Points, in no order, along strands that fork, close into loops and pass close to each other.
Two points are linked if the straight distance between their rows is under 124. Some points are linked to none.
lise: [-30   1 -18  -4  66  28  -1   8 -11   3  38  15   2  36  47  -3 -11 -32
  -1   9  40  14 -37 -21  36 -29 -50 -44 -22]
kinov: [ 37  62  35  11 -59  -3  -2   3 -19  -9 -22 -41   0 -18   4   0  12  50
   2  -5 -34   3 -31  17 -62   9  11  20  -9]
Geso: [ -6  -6   1 -50 -27 -16 -25   6  -6  29   7  12  -5  15 -16  74 -18  31
 -12   8 -57 -31 -14  21  26  29  12  22 -22]
lol: [ 28  25  54 -65 -30   5  20  23 -24  12  -5  46  -8  -3 -34  11   9  74
  26  -6 -58  34  15  22  -5  17  -2  -1 -20]
Pime: [-29 -27 -23  -2   3 -11 -16 -19   4   3 -36 -42   3 -24 -33  23  27  26
  28  20 -32 -29   9   8  21  39  40  93   2]
kava: [ 14  34  75 -13 -42  -7  60  10 -24  30 -29   3 -28  -9 -18  53  -4  23
  27  30 -14  -5  15   3 -27  29  -3  21   1]
Lipu: [ 28 -10  -6 -39 -17  -6  -7 -38  -5  15   8 -59   9 -30  -5  14  26 -29
   2  -3 -18 -18  46  28   9  35 -10  42  -1]
fopom: [ 16  74   3 -14  35 -37   9   0  -1   2  28  -9  39 -36   2 -25 -29   3
  23 -59  56  31   1 -28  34  -4 -32   0  28]
nalit: [  4  30  -1 -13  14  37 -15  11 -17 -17 -17  -8   7  14 -32 -14  29  58
  29 -39 -64  25  -4  -1 -23   0  13 103   5]
Lidul: [ 12   5 -53  25  -1 -14   5  -7  54 -52 -30  15  15 -37   2 -52 -49 -37
  15 -14  46 -10  23 -23  -4   0  39 -12  39]
seluf: [-11  51 -48   3  57 -21  19   1  26  11  37   6  17  -9 -35 -30  -1 -28
  11 -52  21  11  36  -9   8  15 -12  97  11]
gubot: [-30 -15   4 -20  18 -25 -33  -7 -15  30 -10   0   7  78   3  65  25  36
  -5  24 -33 -36 -64 -13 -18 -21 -16  22  -8]
paf: [-22  13 -18  30  60 -19   6 -20 -10 -22  -8 -17  12  29  37 -37  -7 -24
   3  -6  72   9  -8 -71   8 -54 -43 -19  45]
ril: [-11 -20 -61  21  -6  45  -1  11  17 -22  20 -21  -5  24  36 -55 -33 -58
 -24  24  10  -6 -14  15  29   9 -78 -29  12]
ber: [  1  -3  23  12 -41   6  43  38  19  24   4  74 -12  -6 -18  -4 -46   2
  -9  -5 -28  25   8  -5 -55   6  27 -27 -30]
lala: [ 19 -51  23  -6 -40 -10   9  12 -18  -3 -58  11 -45  23 -39 -26  16  22
 -51  16 -60   3  17  35 -61  25  23  24 -21]
bor: [-21 -20 -30 -11 -42   6  -2   6  16  -9  18  27 -14   1 -42 -53  31  -6
  16 -98  27  29  51 -11  24  -1   3  62  63]
Zor: [ 63  28  77  43   6  16  18  -8  24  -6 -27  26 -18 -11 -24  52  12  34
   8   7 -32  25  10   2   7 -14  30  25  28]
Dodez: [ 49 -16   0   0 -17  12  19 -28  16 -17 -23 -15 -17 -25  48  28  -7 -76
 -19  32  32   7   0  45   1  21   6 -32 -45]
los: [-40 -29  -1   4   4 -30   7 -35  17  37  -3  12  52   3 -10  45 -17  45
  -5  34  -5 -28 -12 -26  -7 -19   0 -33  18]
der: [ 33 -23 -27   4 -38  29   1 -12  10   7   6  67 -30  -2 -26 -50  15 -38
  -1 -32 -38  25  28   3 -68 -17  36  29 -11]
Radag: [-59 -20  18  -8  -4 -15  36  11 -41  -7 -18  -7 -30  26  -1  39   2  -7
 -19  32   0 -25 -29 -11 -45   4  11  13 -40]
Bup: [ -9 -22 -14 -26 -26  42  12   9   1 -13  30  15 -33 -33 -33 -81   5 -31
  33 -16   2 -19  15  38  -8  39  30  43  -6]
Dekit: [  7 -37 -58  30 -31 -12 -14 -24  57 -14 -15 -21  19 -36  22  -6 -19 -50
 -31  25  -9 -27  40  31  -6   2  13 -47  -6]
vifuf: [  8 -38   8  29  18  29  42 -22  -9 -47 -30  -2 -27   2  33 -42 -30 -27
 -32  37  42  14 -44  32   4  -3 -19 -68 -40]
pek: [  7 -61  -5  11  -7   4 -36 -23  19 -18 -14 -22 -18   8  -3  28  -9 -24
 -39  40 -38 -44   0  23  27  26  20  27   9]
Gerug: [ -6  23   5 -40   7 -19 -38  63 -30  21  -9  12  -7 -14  -5  41  49  43
  27  -6 -31  27  24   8  -2   7  28 -11 -58]
duv: [-55  23 -34  18 -42   0  31  32  12  -6   7 -14   6 -39 -33 -63 -27 -10
  36  -4  18 -29  16 -10 -49  34  10  28  25]
pobe: [-25  27  28   2  15  15  54  41 -20  28   2  23  17  -6 -35   4   5  46
  36   2 -22  24  32 -50 -29   8  -5  26   4]
Keb: [ 37   1  22  -5  13  48  37  -9   5 -16  35  10  -8 -37 -34 -69  -8  -7
  21  26  -9 -13   3  49 -13  43  13  18 -11]
borir: [-52 -36 -20 -38 -10 -66 -33 -19 -11  49  -1 -15  34  23  12  43  31 -16
  12 -11  62 -28 -15 -29   6 -31 -19 -31  31]
figin: [ 50  20  32  28 -28  23  12  -2   4 -12 -19   6 -28  -1  22  14  -7  -3
 -51   1 -10  27 -38  50 -32 -12  18 -23 -42]
Zini: [-15  33  20  11   2 -23  20 -33   6  17   9   5  38  21   6  65 -31  22
  -9   9  19 -13 -50 -46   5 -21  -7  13  16]
gug: [  5   9  29 -33 -38 -17  24 -12 -13  44  29  10  19  12  22  56 -20  16
 -13  10 -17  10  12   0   1   6 -48 -48  -6]
sidub: [  9 -24   8 -12 -19 -22 -28  27   0  14 -12  34 -17 -28   9  38   6 -27
  14 -20   9  21  38 -17  10  17  55  -4  -8]
Rumuz: [  4   9 -42 -26 -27   2  10  -1  11  -6   0  24  42 -15 -27 -29  22  25
   4 -82 -23  42  37 -18 -61 -55  19  14  26]
lalu: [-29  -8 -68  11 -18 -18 -39  19  14   8   6   8  19  28  -7  28  -2  -6
 -40 -40 -30 -14  23  -7  -8 -26 -11  33  15]
nav: [-28  10  11 -33   8  22  19 -31 -28 -25  38 -17  17   2 -20 -11  17  53
   0 -41 -11  -1 -57  33 -10 -39   1 -12 -18]
Mip: [ 29 -26  -1  10 -30   8 -46  18  14  -4 -24  53 -25 -21 -18 -21  20 -13
  15 -23 -36  28  22  -9 -22  -2  73  24  -4]
forip: [ 15  20  24 -32   7 -37  19 -27 -18  13  25 -23  18 -31  31  46  18 -18
  12  -2  56  27  24 -10  12   4 -21 -36  12]
kap: [ -3 -35 -53  39 -10  19 -19  12  36  -2 -14  20   9  10  46  -6 -53 -46
 -30  42  10   2 -20   8  38   6 -51 -60 -13]
besup: [ 11   9  63  58  14  20  20 -10 -20   0 -19 -32 -32  50  15  -5 -16  -2
 -22  76  -5 -34 -61   5   8   9 -38   4  15]
neri: [  4  -7  49  15 -33   0  -1  72   0  32 -38  61 -49  16 -15   1 -16  14
 -17   7 -36  15  17 -12 -35  21  36  -7 -33]
defid: [  0   0  44 -36 -16 -10  17   9  -2  28  -8  28 -32   0  -5 113  -7  16
 -10  15 -23 -10   1  24  17  23  30 -27 -40]
sarob: [ -2 -43 -30 -30  17  18 -28   6 -18 -11  21 -16  19   3 -32 -28  51  35
  -3 -14 -54   1  50  17  14 -15 -21  19  15]
rabuz: [-21 -19  -8 -19   0 -51 -59   5  -9  66  17  12  31  46  30  19   9 -12
  15 -15  45  -4 -32 -35  32 -22 -47 -48  29]
Rit: [-51 -52 -21  41  -6 -16 -18   5  23  -2 -21 -20   3  -9 -16 -48 -10   3
  14  51  10 -53  35 -24  18  23   7  -8  47]
laf: [ 39  -5  45 -24  -8  -4   0 -18 -28  -1   7 -20 -19 -23  30  45  46 -23
   3  -5  23  31  26   6  16  -3  -3 -28 -12]
Gatat: [  6  51 -15 -12  40   8 -22  33 -19   9   4 -10  22   6 -23  15  35  57
  28 -37 -47  29  -9 -21  18  -1  20  70  -3]
bas: [-32 -17   9   0  -3 -23  -6 -18 -28  20  -6 -47  -5  22  45  14  35  -9
  -4  50  15 -25 -56  26 -34   1 -27 -71 -43]
mumub: [  6   9 -21  12 -26  27  -4 -21  22 -42  13   0   6 -16 -13 -50  -5 -22
  -6 -63  13   3  -1  17 -37 -20  27  28  28]
tola: [ -7  42 -34 -16  46  -7  -7  23   8 -19  23   0  15 -15  13 -63 -37 -24
  21 -70  68  22   9 -15  41 -15 -22 -18  22]
fopa: [-36 -61 -69  23 -18  -1  -1 -18  36 -51 -18   7 -20  24  -1   6  -9 -67
 -45 -21  38 -24  17   3   6 -30  16  21  29]
Puv: [-21  59 -18 -40 -13 -24  -7  43 -28  10 -15  -4  17  14 -12  48  11  48
  18 -33 -34  20  -7 -36 -35 -12   4  49 -20]
Pamoz: [ 30  21  16  -9 -20 -25 -27   0 -12  22 -15 -27  31 -40 -11  13  29  27
  36 -38  -2  35  21 -23  33  21  14  31  31]
tero: [  7  47 -17  18  15   5 -48  32   4   9   1 -18  25  -7  -8  22  24  58
   6   7 -72  -7 -12   8   6  10   8  38 -15]
vabun: [-23 -66  12 -21 -44  14 -17   9 -19 -27  -2   9 -64  21 -10 -27  25 -22
  -2 -33   4  11  37  -1  12  16  10  59  32]
Kun: [ 30  36  52 -40 -49 -34  58 -13 -13  15 -52  23 -12 -11 -23  53   9  46
  23  21 -39  21  33  12 -75  15  17   0 -28]
Rab: [-58 -23 -31 -23 -10 -34 -11   2  -9  19 -22   9  36  25 -37  32  11  69
   8   4 -42 -17   0 -32 -29 -29  -3   8  22]
gumul: [ 21   4  27   5  42  27   9 -11  -5 -22  15  -4  -1 -27   5 -21 -12   9
  22  38  27   0  16  -2  42  18  -9 -33   6]
rede: [-39   6 -46 -12 -19 -53  14   9  22  39  25   6  44 -31 -37 -17  -7  -8
   9 -65  34  -5  56 -13  31   8 -35  45  53]
fogo: [ 73   5 -16  15 -17  33   0 -40  21  -8  11  48 -20 -18  -9 -31  23 -47
  -7 -11 -29   6  -7  40 -69 -18  50  11 -34]
zep: [  0 -32 -36  11 -28 -20 -12 -20  35 -17 -18 -23  19 -54   3   9  19 -27
 -12   6 -12 -23  34  32 -34   4  52 -16  -5]
tusu: [ 46  65 -26  34   1  26 -22  52  31  12  30  23   3 -18  36 -50 -23 -46
   7  -7 -10  34   8   7 -19  12  -6 -25 -24]
nupug: [-53 -54 -28 -10 -33  -3 -28  17   0  -8   9   8 -20  20 -27 -34  31  -1
   1 -55  23  -1  44 -14  41 -11  -7  33  64]
kaluf: [-36 -72  -2  -1  12  30 -22  14 -21 -21  13  25 -33  42 -10 -11   0  -5
 -38 -19 -10  -4 -31   7  19 -31   3  -3 -17]
Tib: [-34 -27  43 -48 -12 -23 -11   9 -48  18 -22   6   2 -14 -38  -9  33  93
  33  -9 -19  14  -3  15  16   7  20 -30 -20]
kov: [ 50  -4  34 -11 -30   7  11 -11 -20  -2 -16   3  -6  -6   1  27  24   8
 -10  -5 -31  27  37 -12 -39 -15  -1   8   2]
dugad: [-12   5 -28  35   4  19  -1   7  -1 -40  -3 -62   7  -9   8 -48  20 -16
  -8  27   6 -28  -3  15 -39  -1   2   9 -10]
marap: [ -6  25  15   0   0 -24  21 -20  17  -7 -16 -13  23 -45  -8  23 -59  20
  27  39  34 -41 -14 -15  34  41  34  -2  16]
veliz: [ 12  77  15   9  57   9  -1  30  12   2  30  12  12  13  12  22 -29   4
   2 -15   7  -2 -19 -32  42   7 -20  30   7]
kul: [  9  -2  13   5  52   7 -56  -3 -17  26  26 -14  17  50  14  13  28  17
   2   8  -7   0 -19 -28  29 -26 -42  -8  22]
buba: [ 25  -4  84   2 -23 -20 -11   7 -44  15 -51   9 -36  34 -12  45  26  60
  -2   7  -7  23 -18 -24   1 -30  16  -8  14]
Bol: [ 85  33  14  22 -14  32  -3 -28  29 -38   3  17   0 -26  16  -6  -5 -22
 -11 -12 -11  21 -23  47 -30 -13  42 -14 -25]
gavud: [ 20   2  -3 -26 -31 -31 -28 -51   5  21 -23 -67  34 -46   2  41  33   8
   6  -5 -19  -4  38  12   5  21  13  13  24]
darog: [  9  14  35 -20 -30 -21  10 -35 -17  32  35  -9  27   0  31  27 -15   4
  -5   6  37   3 -10  -7  33  10 -53 -45  23]
Simo: [ 19  13 -52   0   5  34  -1  28  15 -14  29 -11   4 -23  44 -57  -6 -68
  -5   0  19  21  24  26   3   5 -42 -46 -28]
mig: [ -8 -47 -14  24 -16   6  -2  -4  11 -41 -10  15 -39  15  29  -5 -19 -71
 -27  -3  27   0  20 -21  -7  -2  11  28  15]
Kep: [ 25 -30 -30  51 -18  11   3 -19  52   5 -21 -11  21  -9  21   3 -31 -40
 -41  54 -32 -10  40  -1 -21  11  -5 -22  10]
kagi: [ 12  -1   1 -10 -21  10  34 -39  -3  -6  16 -22   0 -16  46  31   5 -35
 -28  25  18  18 -10  43 -13   9 -34 -71 -51]
Ret: [-71 -69 -12  14  42  -8 -13 -41   7  -2 -11 -14  14  37 -29  -9  31  16
  19  32  33 -45 -19 -27  22 -27   4  34  43]
Zufo: [ -7 -13  12  34  42   5  -8   3  19 -11   2  34   6  -3  23  -4 -29  27
 -11  30  14  12 -39   6  41 -15  22 -85 -39]
Zere: [ -5 -33 -29 -22   7 -26  -7 -20  10  27  16 -36   7 -18  -9  17  28 -51
  -3   0   5 -20  83   6  22  35 -23  51  30]
Buf: [ -6   0  19  44 -13  -5 -17  13  -3 -20 -32  -4 -16  -9  -4   5  -4  13
  -1   0   6  -7 -22 -30 -17 -10  50  23  -7]
Dos: [ 38  21  65  10 -36 -14  23  17 -17   1 -49  -1 -50   4   0  35  22  22
 -38   3 -19  13 -29  37 -38  -1  27 -25 -43]
lipa: [ 21  65  46  48  -8  30  -1  57   9  12  -2  11 -18   0   8 -48 -16  46
  -5  -7 -32  31 -30  23 -43  -6  22 -44 -40]
Sir: [ 15   5  62  -3 -29   7  26   0 -21  16 -16 -17 -21   6 -17  24  -6   4
  12  28 -20 -23  -3  -1   0  42  -3  51  23]
nurog: [  2 -11 -34   1 -16  -9  -9  18  37   5  30  36  25 -30 -24 -48 -20 -11
  -2 -77  12  16  33   0  35  -3  -7  10  51]
maza: [  6  -4  33  15  27   8 -66   9 -27  19   5   0  -4  61  10  30  28  36
  -9  37 -38 -23 -66   2   9 -19 -22 -10 -15]
kenus: [ -8 -30  32  20  35  24  10  -1 -36 -15 -11  -9 -30  13  35 -50  22 -15
 -12  29  51  19 -49  22   5 -18 -18 -80 -51]
mev: [ -9 -26 -33  -4  -6  10 -48  16 -32  -9  14 -25  12  20  -9 -39  38  40
  -9 -11 -49  -6   0  19 -15 -30 -29 -20   5]
buta: [ 24 -24 -25  21  16   6   9 -19  39 -58 -30  26 -27 -18   1 -37 -29 -59
  22  -5  39   3  21 -22 -13  -8  62  30  20]
zetus: [-22  17 -17  18  32  27 -40   1   5 -63   4 -35  -1 -10  -5 -71   2  27
  11 -25  11 -28 -66  27  16 -20  25  10  -2]
Gelo: [-33  20 -64 -15  17 -46   0  14   9  46  45 -26  33 -11 -39  -7  28 -10
  -2 -52   2  -7  56  11  22  13 -55  79   6]
pemo: [  2   5   7   6   7   8   4  42   8  23  21  59  -3  15  35  41  -8   1
 -17  -2 -25  46  20 -11  -8 -27  -2 -61 -42]
Seto: [-32 -20 -17 -23  27   7  -5 -44 -15  -3  36 -38  54  -3 -35  -4  46  58
  24  -8 -12 -27 -47  28  15 -25  -1 -11  11]
memi: [  5 -13  51  27 -11  13  24  72  -6  28 -22  47 -67   0 -38 -38  -3  -2
 -12  26 -31 -10  -9  35 -26  49  48  13 -45]
dufer: [ -1  13 -27  16  23 -20  17 -16  28 -38  -6 -23  33 -23  -2 -24 -82  19
  22  53  20 -54 -29  -9  38  40   4 -22  18]
pag: [  7  19   8   5 -28  27 -27  69   8  26  20  35 -14  -1 -13 -27 -42   9
  10 -18 -57  -1  -3   6   5  38  14  30 -11]
boz: [  6 -20  -5   6 -20  13  23 -34  13   4  12 -26  28 -19 -27  -9   0  25
 -14  37 -51 -22  27  22 -40  21  -3   8   4]
mogu: [-15  52 -48  20  40 -32  14  18  18   9   8  -3   9  -9 -10 -36 -20 -43
  21 -32  50  15  48 -51 -18  23 -14  73  37]
kenef: [-24  12   6 -22 -23  19  31   2 -19   0  21  36  24  -3 -19 -23 -11  39
  -3 -64 -12  41   6 -14 -49 -47   9 -22  -6]
Tuvam: [  9 -18  -6 -16  18  -3  -1  -5   3 -15  33   0  15 -26  -8 -23  -6 -11
   8 -16  24  -3  27   2  56   7   7  -4  18]
Viko: [  9   1  -3 -14 -45  25  32  14  10  37   4  93 -26 -11 -51 -48 -13  -8
  10 -26 -49  16  -1   3 -76   5  47  15 -22]
Miru: [ -4  -6 -43 -16   6  10   5 -49  15 -24  15 -39  56 -30 -38   4  40  38
   5 -49 -12 -17   0  36  15 -24   6  41  28]
Bupo: [  6  53  48  15  35  34  30  39  -1  31  31   4 -15  14   1  34   0  33
  17  55 -29 -14 -15  21  20  17 -33 -22 -20]
Siki: [ 34   8   7  46  19  21  21 -17  34  -9  -2  10  10   8  25  30 -39 -33
 -33  51  -4   5   1  -6   4  -7 -20 -21   3]
bikek: [ 65  36  55 -38 -31  -2  44 -11 -27  -6 -30  27  -8   8 -11  30  33  41
   0   3 -48  48  40  18 -81 -26 -13 -28 -10]
vate: [-33  27 -31 -32 -27 -24  10  21 -16   8 -28   1  40  19 -27  24   3  62
   8 -23 -38  31  25 -51 -55 -28 -19  47  21]
Banil: [-46 -26  -9   0  48   6  22 -40 -22 -27  21 -15   9  36   2 -39   9 -12
   0  -2  67  -4  -1 -50  13 -46 -47  -1  56]
Dube: [ -7   6  -7 -14  39 -43 -40   0 -22  47  31   1  24  46  30  19  15 -25
  -7 -35  48  10 -19 -42  38 -34 -70   0  21]
biver: [ 13   5  74   5   1  24 -10   6 -31  -5  -2  20 -20  23  -1  11  -6  49
  -1 -23   0  14 -55  -4  34 -21  14  -1   5]
dugo: [ 35 -24  86  16 -17  -9   2 -10 -19  11 -36  12 -46   5  19  53  19   1
 -14  28  15  15   4   4  32  -9  15 -45   0]
mutu: [ 10  -7  22  11 -39  -8  -6 -33  11 -31  -3   9  12  -4  19  17 -47  12
 -24 -28  33   9 -45 -10  29 -28  18 -42  15]
mamun: [ 34  78  15  47   4  42  -8  62  22  22  14  27 -27  -9  19 -36  -6 -17
  22   7 -28  24  -5   2 -40  -4  19 -27 -40]
keve: [  6 -26  26 -48 -15  -9 -18  20 -28  -1 -26  15 -19 -18 -22  16  34  52
   3  -5 -48  18   9  40  -6  22  38 -10 -49]
gubud: [-14 -39  19 -13 -56 -15 -29   2 -40   8 -21 -34 -25  18  28  -2  18  -8
 -21  19   0 -26 -35  17 -19  -5 -14 -39 -18]
Vik: [  3  -6 -41   0  56 -33  11  -6  30  10  28  30  39   6   7  -2 -68 -19
  -9  19  30 -22   2 -16  74  12 -61 -31  22]
num: [ 11   1  -4 -60 -19 -38 -53  22 -33  25 -31 -10  14  -5  -4  35  43  38
  17 -46 -28  24  36 -13  28   2   6  15  -6]
vam: [  3  12  50  27  10 -10 -18   1   0  34   0  29  -7  38  16  57   6  58
 -16  46 -36   2 -54  15  15 -10  -1 -69 -18]
zag: [ -28   -1  -35    2  -18   31   18  -11   35  -36    6   28   17    0
  -34  -42   19   22   -2 -101  -11   21   11   -6  -41  -64   26   42
   43]
zoloz: [-31 -21 -29 -22  15  -3  -3 -23 -20  -3 -10 -48   8   6 -33  17  59  11
  24 -14 -13 -11  18  -5  32  20   7  91  26]
kuza: [ 28  10  31  42  19  24  19 -25   5 -17 -21 -15 -20  46  35  49 -31 -30
 -33  59   7 -19 -43 -10  22 -12 -36   3   7]
lupuz: [ -3  10 -23  44  37  43  11   3  -9 -49  11 -50 -12   4  25 -82  11 -36
   3  20  27   1  24  -7 -27  -8 -26   8  14]
pali: [-65 -51 -30  -7  18 -50  -8 -46  17   5 -27 -20  29   2 -14  26  28   2
  20  15  51 -56 -31 -22  14 -34  22 -10  38]
vuvad: [-59 -64  -9  19  48   5  11 -43   9 -27  -2   7   5  59 -18 -41  -4  -3
  13  23  45 -36 -47 -40  21 -42 -19   6  59]
bik: [  1  -1  28  -6 -21  -8  23 -18 -35  16  -7 -36 -20   1  40  14  38  -1
 -31  43   6  18 -11  55 -28   8 -12 -91 -70]
vemot: [-17 -19 -43  -7  13 -25 -20 -24  40  42  10 -39  27 -16   2  16 -24 -30
 -18  39  -2 -39  54  12  46  37 -22  -5  18]
redu: [-21 -19  13  17  60  35  -1  -8 -30  -3   6   7 -20  50  37 -13  -1 -30
   6  47  38  -5 -82  13  13 -18 -37 -51 -53]
geke: [ -8  -7  29  20 -10  -4  -1  12  14  16   9  50  -1  10  21  32 -15  36
 -26  16 -25  34 -24  19  11  -8   5 -95 -44]
vemim: [-40  -3  28 -15   7 -26  47 -23 -27   5 -19 -22 -10 -21   6  54   7  -7
   5  34  38 -15 -15 -28 -22   5  34  -6 -20]
zeges: [ 33   2 -75  23  40 -43 -31   1  45 -38 -23 -18  21 -37  26 -33 -27 -35
   7   7  42 -17  33 -13  30   4  23 -36  23]
fatab: [ 40  14  44  21  18  44  23  18   8 -13   6  20 -21 -28  -9 -34 -22  -6
  16  34  -1  -3  -3  25  16  26  22  -6 -14]
vupa: [ -9  48 -23  41  40   8  -2  23  24 -16  16   4 -13  25   9 -56 -11 -42
   4 -29  33  28  43 -66 -23  -4 -12  60  40]
bimi: [  8 -16 -40 -20   3  22 -31  13  -5  -7  17   9   4  14 -33 -25  47  24
   1 -32 -65  23  43   9  -9   0   8  74  21]
Gazus: [ -1  10 -40 -17  72  17   2  18  -4 -16  39  10   5  14  39 -24 -30 -46
  -1 -28  54  19   6 -12  58 -18 -37 -31 -18]
gafiz: [ 22 -31  27  -9 -58 -12   2   7 -15 -13 -22  -2 -44 -24  40   2  -2 -73
 -13   6  42   8   0  37  -7  20  29 -35 -47]
mog: [ -8 -24   4 -22   7  21   8 -14 -14 -17   5   0 -23   4 -21  10  30 -17
  18 -36   5  18  21 -19  18  14  15  98  23]
vido: [ -5  63  12  -5  20 -32   8 -14 -11  17  23 -17  32   1  11  27 -32   1
   6 -30  47   5 -30 -42  32   0 -30  32  33]
kiguz: [ -8  44  47  12  22 -30  46 -13  12  12 -16  -6   1 -30  13  61 -18   5
  36  60  39 -22   6 -12  12  23  25 -37  -5]
nor: [-64 -10 -23 -22  -9  35  27  -3 -28 -47   4 -16 -19  -5 -17 -53  25 -15
   2 -62  56 -21 -30  23  -6 -46  11   4   8]
Deloz: [-13 -28 -37  26  63   8   5   7  12 -43 -12  10   7 -11  23 -58 -37   5
  15  45  40  -7 -19  -2  35 -12   1 -92 -15]
lupo: [-24 -15   6 -35  -6  24 -20  -7 -40 -47  14 -18 -36  14   9 -20  17 -15
  -6 -78  39  11 -39  14  12 -43  22  10  -9]
tepe: [ 62  57 -11   9 -13   3  19 -24  44  12  25  18  30 -46 -13   9 -28 -23
  24  20  -6 -11  16   5 -17  51  18  28   2]
zosi: [ 85  91  17  10  -8  27  10 -23  44  37  35  58   4 -40 -19 -25  -5 -23
  45  12 -24  13  -1   6 -27  15  22  13  -2]
butor: [-29  21 -23 -15  12  18   8   2  -2  -6  47  -3  39  12  -4  -1  -3  24
 -16 -65  -5  24 -23 -10 -11 -58 -18 -13   2]
Ler: [-14   4 -37  22  20 -29 -13 -25  14   0  -3 -52  40  -7  37  20  14 -17
 -15  59  14 -26 -28   4 -16 -13 -21 -53 -16]
Gato: [  8  27 -28  16  30 -48 -22 -20  -3   9 -12 -51  37   5  44  -8  -4 -28
  11  11  85 -11   2 -48  26 -12 -45 -32  38]
Basu: [ -9  12 -24  -2  -4 -12 -54  16   0  15  20 -42  24  -8   0  13  11  32
  -4  -4 -39 -17 -21  14   5   0   4 -14 -10]
nikef: [ 19  -2  33  13 -23  10  10 -20   2 -12 -37 -14 -12 -14 -30  37  16  24
  18  18 -38 -13  -7  14   5  34  47  93   7]
dekuf: [-40 -63 -19  41  -1  29  30  -5   5  -3 -29   9 -20  11  30 -34 -34 -36
 -34  50  27  -1 -43   6   0  -8 -57 -73 -23]
fime: [-12   9 -16  -6  -1 -11 -39  35 -23  40  25   2 -15  59  36  27   1 -29
 -28 -33  -8  22  16 -39  15  -9 -63  31  12]
sel: [ 12  -9  54 -31 -17  34 -15   3 -30 -27  11  30 -25   2   3   0 -12   7
  -1 -67  23  38 -27  -3  22 -15  29   4 -11]
Dor: [ 33  -1  -9   0  52  47  61 -46   1 -67  -5 -19  -8   6  38 -23 -25 -44
 -14  28  41   5 -31  27  16 -12 -42 -35 -27]
mis: [ -1  13 -22 -11 -22   5 -36  57 -13  23  10  29 -17  39  34  27  -1 -23
 -26 -14 -37  35  23 -25 -24 -11 -18  -9 -36]
sano: [  6  14  22 -67 -45  12  40  14 -29  13   9  44  15  -4 -31 -20 -13  48
  21 -56 -31  53  18  -8 -49  -3  -3   3  -5]
giv: [ 26 -11  70 -15 -24 -19  40  -8  -4  10 -26  13 -49  -2 -17  67 -10   1
 -23  29  -9 -23 -26  51   4  32  40  -9 -47]
Sadi: [ -1 -16  59  23  -4  13  13 -15 -20  11 -13 -23 -30  35 -19  11 -20  26
 -16  56 -28 -46 -45   8   7  32 -17  37   8]
gemak: [ 10  28 -27  20  38  23 -39  16  -7 -49   8 -55  -8 -13   6 -31  30 -11
   3 -12   0 -22 -20  24  -6   2  24  44  -7]
tir: [ 21   1  18 -19 -51 -18   4   3  -4  54  -8  15  10  18  15  67 -33 -21
 -35   3 -32   8  55 -38 -10   9 -49   8  22]
lif: [ 29  44  -3  -1 -20  -9  24 -35  32 -13   7 -29  19 -39   6  29 -29   0
   0  32   1 -37 -16  28   1  53  17   7   2]
tunif: [-14 -49  37 -17 -62 -10  -7   5 -44  -1 -34 -14 -44   2  15  17   3 -30
 -12  -8  33  -4  -7  -2  -5  10   7 -17  -6]
lopu: [  6  -7  44  19  18  17   6  39 -16   0  -4  -6 -48  -1  -1 -14   7  -9
  -2  41  -1 -14  -9  28   1  26  24 -18 -47]
labu: [-15 -11 -42  19  64 -12  13  -8  12 -22   1 -24  23   3   6 -56 -39   2
  36  71  38 -45 -16 -16  28  22 -29 -59  19]
muv: [ 32  31 -30  29  35 -33  -7 -19  32 -14 -13 -45  32 -39  47  14  -8 -28
   3  52  26  -8  23  -1   6   3  -3 -48  -3]
meba: [-16  -1 -26  44  58  46  -5 -13  22 -40  37 -19 -24  41  14 -84  11 -19
 -10  -2  15  20  41 -32  -4 -18 -43  49  46]
pokot: [ -3  53  24  27  48  41 -23  55  -1  11  30  10 -26  28   7  -2 -29  20
  14  32 -19 -13 -38   0  45   5 -16   0 -21]
taf: [-50 -27  16 -59   7 -26  13  -3 -47  32 -38 -18  18  -6 -43  36  58  69
  51   7  -9  13   6 -30  13  -1  18  10 -13]
zabi: [-30 -12 -45 -27 -31  23  11   1   6 -14   5   9 -48  -7 -34 -63  26 -47
  51 -39  23  -9  22  22 -20  39  33  89   4]
viz: [ 24  -8 -33 -16 -21  27  10 -40  11 -52  19 -33  10 -32 -26 -27   9 -11
 -11 -33 -11 -24  -7  53   6   0   8  50  22]
seke: [ 21  -9 -28 -16 -18 -29 -40  10  30  11   7   5  16 -60  13  25   9 -19
   3 -20  -4   5  53  16  18  24  53 -29 -13]
nofik: [-17 -23 -48   9  29 -53 -10 -23  49  50  21   1  59   1  -7  13 -45   4
 -19  24  12 -39  10 -18  57  10 -40 -24  41]
Zenus: [ 44  11 -30  15  47 -19  10   2  57   2  20  43  26 -24   8   5 -69 -28
  -6  20  19   6  41 -14  46  29 -11 -29   3]
Luzev: [  8 -28  -8 -18 -45 -12   2  11   9  34   2  34  -5  14  -6  24 -25 -34
 -12  -4 -25   5  64 -35 -21  29  -6  43  24]
Gevel: [-43   5  19 -28  13 -27   0  14 -47  30 -31 -12 -13  49  10  58  30  35
  -1  41 -28 -23 -39  -7 -56 -17  -8 -23 -44]

A piece is all that can be reached along the links. How many separate loops has the piece of each point below (a circle has one, a figure eight two, a Y none), and how many tips (points with one link)?
vemim | loops 2, tips 2
gumul | loops 1, tips 5
buta | loops 1, tips 1
Lipu | loops 1, tips 2
Simo | loops 1, tips 3

A fork is a point with three links, a tip a point with one. Leave the first point through the second and follow the links. Name the first fork or tip that comes.
Vik / nofik | keve
lipa / mamun | vifuf
zag / mumub | kenef
paf / Banil | Dube
Siki / Kep | der
zep / Dekit | Sir
rede / Gelo | zetus
lupuz / meba | nurog

A tip is a point with one link. Name the tips that can be reached along the links from each point below, in the order of the rows.
neri | Geso, zetus, nor, zabi, Luzev
tero | lipa, Bupo, Dor
kenef | taf, Zenus
mis | zosi, Gato
kagi | fopa

Name the points in between on the shortest way along the links from the first point to the second, in order.
marap / fime | dufer labu Deloz Zufo geke pemo mis
ril / nalit | kap dekuf vifuf kenus redu lise Gazus tola fopom vido Zini los Rab vate Puv Gatat
sidub / Keb | Mip der Viko ber neri memi lopu fatab
dugad / rede | lupuz meba vupa mogu seluf Gelo
